Each row is a point on a tangle of strands that fork, close into loops and nearly touch. The rows are in no order.
(in the rows, 128 means zero)
Two points are linked if the straight distance between their rows is under 68.5. Some points are linked to none.
(1113): [ 91 175 126  78 118 152 171 110 209 138 122 144 116 157 146 106 160 162
 120 139]
(413): [111 143  76  95 181 153 184  76 157 115 103 125 107 129 104 138 162 178
 147 139]
(311): [127 102 193 199  55 100 132 147  73 148 169 133 131 127 155 171  98 114
  85  76]
(291): [138  99 110  90  92 119  52 172 112 109 122 162 101 130 144 132 132 108
 119 165]
(871): [105 170 147 157 123 141 160 107 171 155 141 107 152 131 125 121 116 149
  99  94]
(407): [143  88 113 116 143 114 142 124 105 119 130 171 106 107 157 129 150 143
 148 139]
(979): [132 144 117 162 171 132 169  76 138 158 136  83 151 126  78 127 100 143
 141  93]
(651): [127  90 143 166 144 102 173 107 109 134 155 150 119 112 118 147 128 153
 140  96]
(1086): [107 136  66  44 176 158 125 127 145  97  82 149 127 117 123 107 154 122
 179 195]
(1059): [126 109  95 132 186 126 181  83 123 110 124 133 109 117  98 151 139 176
 156 122]
(1003): [130 104  53  56 203 132 129 118  78  98 117 141 109  89 118 117 135 136
 193 186]
(89): [ 92 135 161 148 115 125 168 124 155 123 134 154 122 133 142 124 150 147
  98 101]
(686): [111 188  98 137 163 141 164  76 193 167 143  70 148 137 101 116  92 161
 132 112]
(760): [135  98 169 134  90 106 109 161 113 111 146 169  90 138 167 138 138 125
  97 138]
(1036): [116  98  73  51 151 136 118 142 116  88 108 181 108  99 143 107 153 138
 167 193]
(692): [106 124 132 144 167 149 208  74 161 110 149 121 107 121  88 147 120 200
 134  83]
(299): [145 120 135 148 147 116 138 127 120 138 132 123 144 126 134 125 137 130
 137 119]
(904): [147 194  94 141 169 157 127 102 164 170 122  53 177 140 104  93 107 122
 141 125]
(660): [ 93  94 164 155 127 113 208 105 149  96 155 186  74 109 121 154 142 175
 122  84]
(151): [153 151 105 156 175 134 151  90 131 161 126  76 171 129  89 116 107 124
 150 110]
(919): [132 178 174 134  77 120  72 164 162 143 105  93 144 143 131 115 101  73
  91 132]
(319): [143 140 113 134 163 124 143 114 139 140 113 108 147 126 117 116 137 129
 141 128]
(27): [144 202 105 135 154 165 104 128 161 160 113  54 172 154 112  91 103 116
 125 135]
(112): [149  99 122 167 169 107 170  86  99 143 148 107 139 117  89 152 109 146
 167  96]
(312): [125 114 140 172 173 146 199  72 132 120 153  90 131 118  74 152  87 179
 147  76]
(376): [114 123 143 158 173 156 215  70 152 109 160 104 118 117  83 148  99 198
 135  69]
(770): [141 139 195 180  60  94 113 153  99 149 145 108 141 132 153 154  97  88
  91  99]
(289): [134 147 158 181 128 128 139 125 125 155 136  94 169 133 117 127 112 123
 112 104]
(221): [ 92  99 175 166 108 111 197 122 148 105 157 189 101 111 137 148 138 159
 107  75]
(698): [126  79  71  49 156 135  97 148  83  94 124 181 111  93 134 101 143 132
 161 184]
(1099): [162  91 116 114 124 134  78 152  80 116 139 136 126 118 142 131 129 113
 141 146]
(67): [ 80 122 132 112 140 134 200  94 171 108 127 172  76 130 120 136 162 180
 125 110]
(709): [ 93 126 122 117 162 148 207  79 170 108 139 141  85 135 100 147 145 198
 131 101]
(338): [122 148 176 188 101 121 152 132 124 143 141 116 162 135 128 140 109 130
  91  92]
(893): [150  79 102 103 138 124 118 134  85 107 137 171 110  97 153 121 149 138
 147 147]
(953): [147  86 167 170 106 110 120 145  69 141 168 133 124 128 153 144 122 118
 114 106]
(86): [131 130 130 174 171 140 186  70 136 141 147  84 140 123  69 143  87 161
 145  78]
(532): [141  71  85  80 143 139  95 143  67  99 131 174 113  86 138 109 143 127
 147 163]
(719): [133  99  87  71 108 130  41 169  91 104 119 161 114 121 133 128 131 109
 128 175]
(179): [140 107 132 111  66  97  20 186 128 136 130 156 125 136 138 115 120  71
 112 145]
(808): [ 84  98 149 133 140 126 212  94 158  91 144 185  62 124 116 153 154 187
 127  96]
(231): [133 101 137 168 156 107 180  93 114 136 150 125 126 116  94 149 112 153
 149  87]
(136): [156 147 151 133  83 100  37 176 131 151 118  95 158 148 120 117  94  61
 129 138]
(150): [134 145 133 105  98 121  59 170 148 116 101 122 128 152 129 127 127  94
 120 159]
(876): [173  98 105 134 117 136  48 149  51 137 135  89 156 127 119 135  98  78
 148 131]
(17): [121 166 191 159  50 108 116 148 151 134 118 122 135 139 157 140 109  92
  65 102]
(73): [136 124 104  94  85 101  15 179 128 135 114 139 141 141 131 124 118  68
 126 160]
(1006): [172 102  93 148 167 112 140  97  66 148 147 100 155 105 110 140 116 118
 179 116]
(232): [124 149  66  96 193 147 172  81 149 121  97 105 121 122  98 131 151 163
 154 144]
(11): [133 190 172 153  89 130 103 150 150 150 112  81 145 146 128 121  96  96
  83 123]
(1094): [104 126  79  62 166 154 172  97 151  97  89 166  85 121 128 132 177 157
 158 175]
(937): [163 156 126 162 150 142 109 138 111 151 118  64 181 144 113 116 106  99
 142 128]
(622): [114 144  60  59 185 149 108 129 132 104  85 128 151 110 114 104 138 110
 184 185]
(1055): [121 167  56  60 200 157 135 107 138 109  81 100 141 108 100 107 138 122
 181 174]
(561): [133 103 101 106 156 117 157 110 124 115 115 158 104 107 141 128 155 146
 153 147]
(365): [123 148 155 110  80 117  65 175 165 119 107 131 114 150 138 123 125  87
 107 150]
(313): [141 106 190 189  60  99 112 149  68 151 165 114 128 129 155 159  99  94
  97  92]
(983): [151 108 138 131 120 123  95 154 105 119 135 132 125 135 154 131 133 119
 124 140]
(370): [108 114 185 186  97 111 166 132 123 125 160 162 137 122 145 151 127 148
  97  78]
(861): [162 126 158 155 103 116  86 157  92 147 138  90 142 140 132 137 101  89
 125 125]
(317): [124 193 155 141 106 144 112 142 160 145 114  83 146 153 131 113 108 111
  86 126]
(941): [160  98  94 153 178 111 160  85  72 144 150  96 145 110  97 156 112 132
 175 110]
(352): [ 80 150 132  89 120 141 185 107 193 126 120 171  93 151 144 118 178 160
 115 132]
(158): [172  94 110 161 151 119 127 112  59 158 151  83 165 111 119 133 114 109
 169 106]
(1125): [124 114 169 141 103 111 127 153 123 113 136 155 107 141 163 133 145 132
  98 132]
(387): [127 122 122 109 134 140 117 148 152 103 108 146 119 138 152 118 158 130
 135 158]
(1123): [169 158  99 153 169 142 123 120 119 151 113  73 179 127 105 110 111 106
 157 128]
(625): [ 87 161 158 130 103 141 166 125 182 129 129 141 123 143 147 120 149 152
  89 103]
(203): [111 143 130 106 131 144 142 124 171 124 110 142 116 141 143 107 167 139
 122 145]
(371): [127 130 172 124  65 100  73 178 149 119 124 149 110 139 152 128 126  85
  97 142]
(518): [126  52 124 135 139 103 181 100  88 108 160 206  65 102 137 150 150 183
 139 107]
(757): [157  68 128 114  73 117  37 164  65 123 133 168  99 111 127 123 125  83
 107 141]
(892): [ 96 154  92  85 156 153 193  80 182 121 115 133  96 146 110 133 158 188
 141 134]
(604): [106 131 173 148 102 121 138 144 145 115 129 152 117 142 158 134 150 132
  90 122]
(220): [108 104 140 108 120 129 153 136 157 101 116 185  90 136 163 119 180 147
 120 149]
(939): [171 112 125 145 116 129  67 151  75 141 137  87 149 136 127 138 103  86
 145 128]
(1019): [118 116  86  78 164 133 163 106 140 102  97 160  96 109 135 131 167 148
 160 172]
(517): [138 162 155 129  88 111  53 176 155 141 106  99 152 150 123 113  98  66
 114 137]
(439): [145 114  72  89 175 132 107 132  88 114 119 121 147  97 125 118 126 110
 185 157]
(539): [ 99 110 175 180 104 117 189 119 144 114 153 169 124 111 130 148 130 154
 108  65]
(592): [124  98  67  60 130 130  28 163  69 112 120 151 132 119 115 120 124  98
 131 190]
(172): [149 148 153 177 132 129 122 131 109 156 129  76 172 142 117 126 105 113
 122 117]
(627): [123 104 192 194  80 106 149 144  92 133 165 150 132 127 155 162 112 134
  96  83]
(92): [141 127 159 138 110 117 102 159 121 119 124 126 122 142 148 132 131 115
 113 136]
(1121): [104 126  77  41 158 156 126 129 146  88  86 177 112 112 133 111 161 130
 171 198]
(1001): [104 204 116 125 133 155 153 110 199 168 136  81 157 154 134 102 108 150
 114 126]
(1138): [ 85 121 142 111 122 133 182 110 172 117 117 185  86 134 148 120 176 153
 118 123]
(192): [121 170 184 180  61 116 126 143 144 143 119 112 143 140 147 148 101 107
  62  95]
(254): [107 190  95  95 147 149 173  96 205 151 119 102 128 152 121 108 137 166
 138 139]
(300): [105 183 118 134 140 140 163  96 188 161 140  92 148 139 120 108 111 156
 117 105]
(167): [130 158 104 114 161 141 146 101 165 143 106 103 136 131 114 105 143 136
 140 130]
(171): [136 144 101  94 101 109  29 169 140 125  93 118 145 153 121 128 117  79
 132 167]
(833): [165  32 130 139 112 136 107 133  31 119 147 172 106  92 141 121 149 121
 121 126]
(739): [132  90  67  68 157 142  48 154  59 107 129 143 145 109 116 112 121 106
 155 180]
(756): [137 193 126 134 133 156 104 138 163 153 111  68 156 156 124  99 111 116
 110 136]
(1070): [124 151 192 143  55 102  95 170 149 126 123 132 123 139 157 132 116  77
  80 128]
(810): [142  99 141 154 141 106 145 123 107 138 148 144 131 122 139 132 137 138
 139 113]
(134): [121 160  53  72 197 161 163  93 139 108  90 108 122 113 100 124 153 148
 172 165]
(490): [157 102 139 173 134 112 129 128  80 159 155  98 160 129 129 138 120 115
 145 103]
(1043): [102 176 153 142 114 142 151 128 169 144 129 116 147 142 137 113 132 147
  87 107]
(1020): [146 146 176 173  93 108 107 153 107 147 134  92 149 141 137 138  98  94
  99 116]
(163): [140  97 148 114  85 112  79 169 117 107 133 166  88 135 161 130 135 116
 107 154]
(508): [103 165 127 101 130 150 154 117 186 140 112 127 123 148 139 105 162 145
 121 139]
(712): [145 116 161 125  72 100  52 177 123 135 136 139 118 136 145 129 112  77
 115 137]
(840): [126 109 134 106 118 131 120 152 145 101 112 170 104 140 162 120 163 137
 120 161]
(391): [124 157 184 199  80 118 140 137 124 148 134 107 160 140 130 152  94 118
  77  84]
(414): [155  92  86  99 142 141  61 150  61 114 132 134 143 108 130 125 118 106
 152 152]
(900): [ 75 169 148 124  99 140 189 109 200 136 142 148 127 141 148 124 133 169
  90  95]
(356): [167  76  99 142 105 134  33 147  24 140 132  86 151 112  99 131  92  55
 146 132]

How many points has the smallest loop of links through each point below? Write 0 if it is on no loop.
(203): 8
(739): 11
(73): 7
(1006): 0

A fork is a point with three links, a tip a point with one. Leave the first point through the second and follow the links. Name the first fork or tip that comes.
(300) / (871): (625)
(904) / (27): (136)
(893) / (407): (1094)
(979) / (86): (67)
(73) / (179): (371)
(387) / (203): (1138)

A piece is two or more points that can be reached from each other along the links. Count, over all rows, the pieces, the separate loops (a circle has one, a figure eight two, a Y none), the forks (points with three links) and the tips (points with one).
pieces: 5
loops: 3
forks: 6
tips: 10

Name the points in between on the shortest way along the links from the first point to the second, in order.
(291) / (739): (719) > (592)
(1094) / (532): (1019) > (561) > (407) > (893)
(979) / (220): (86) > (312) > (376) > (692) > (709) > (67) > (1138)
(808) / (770): (660) > (221) > (539) > (370) > (627) > (311) > (313)
(651) / (319): (810) > (299)
(1043) / (983): (625) > (89) > (604) > (1125) > (92)
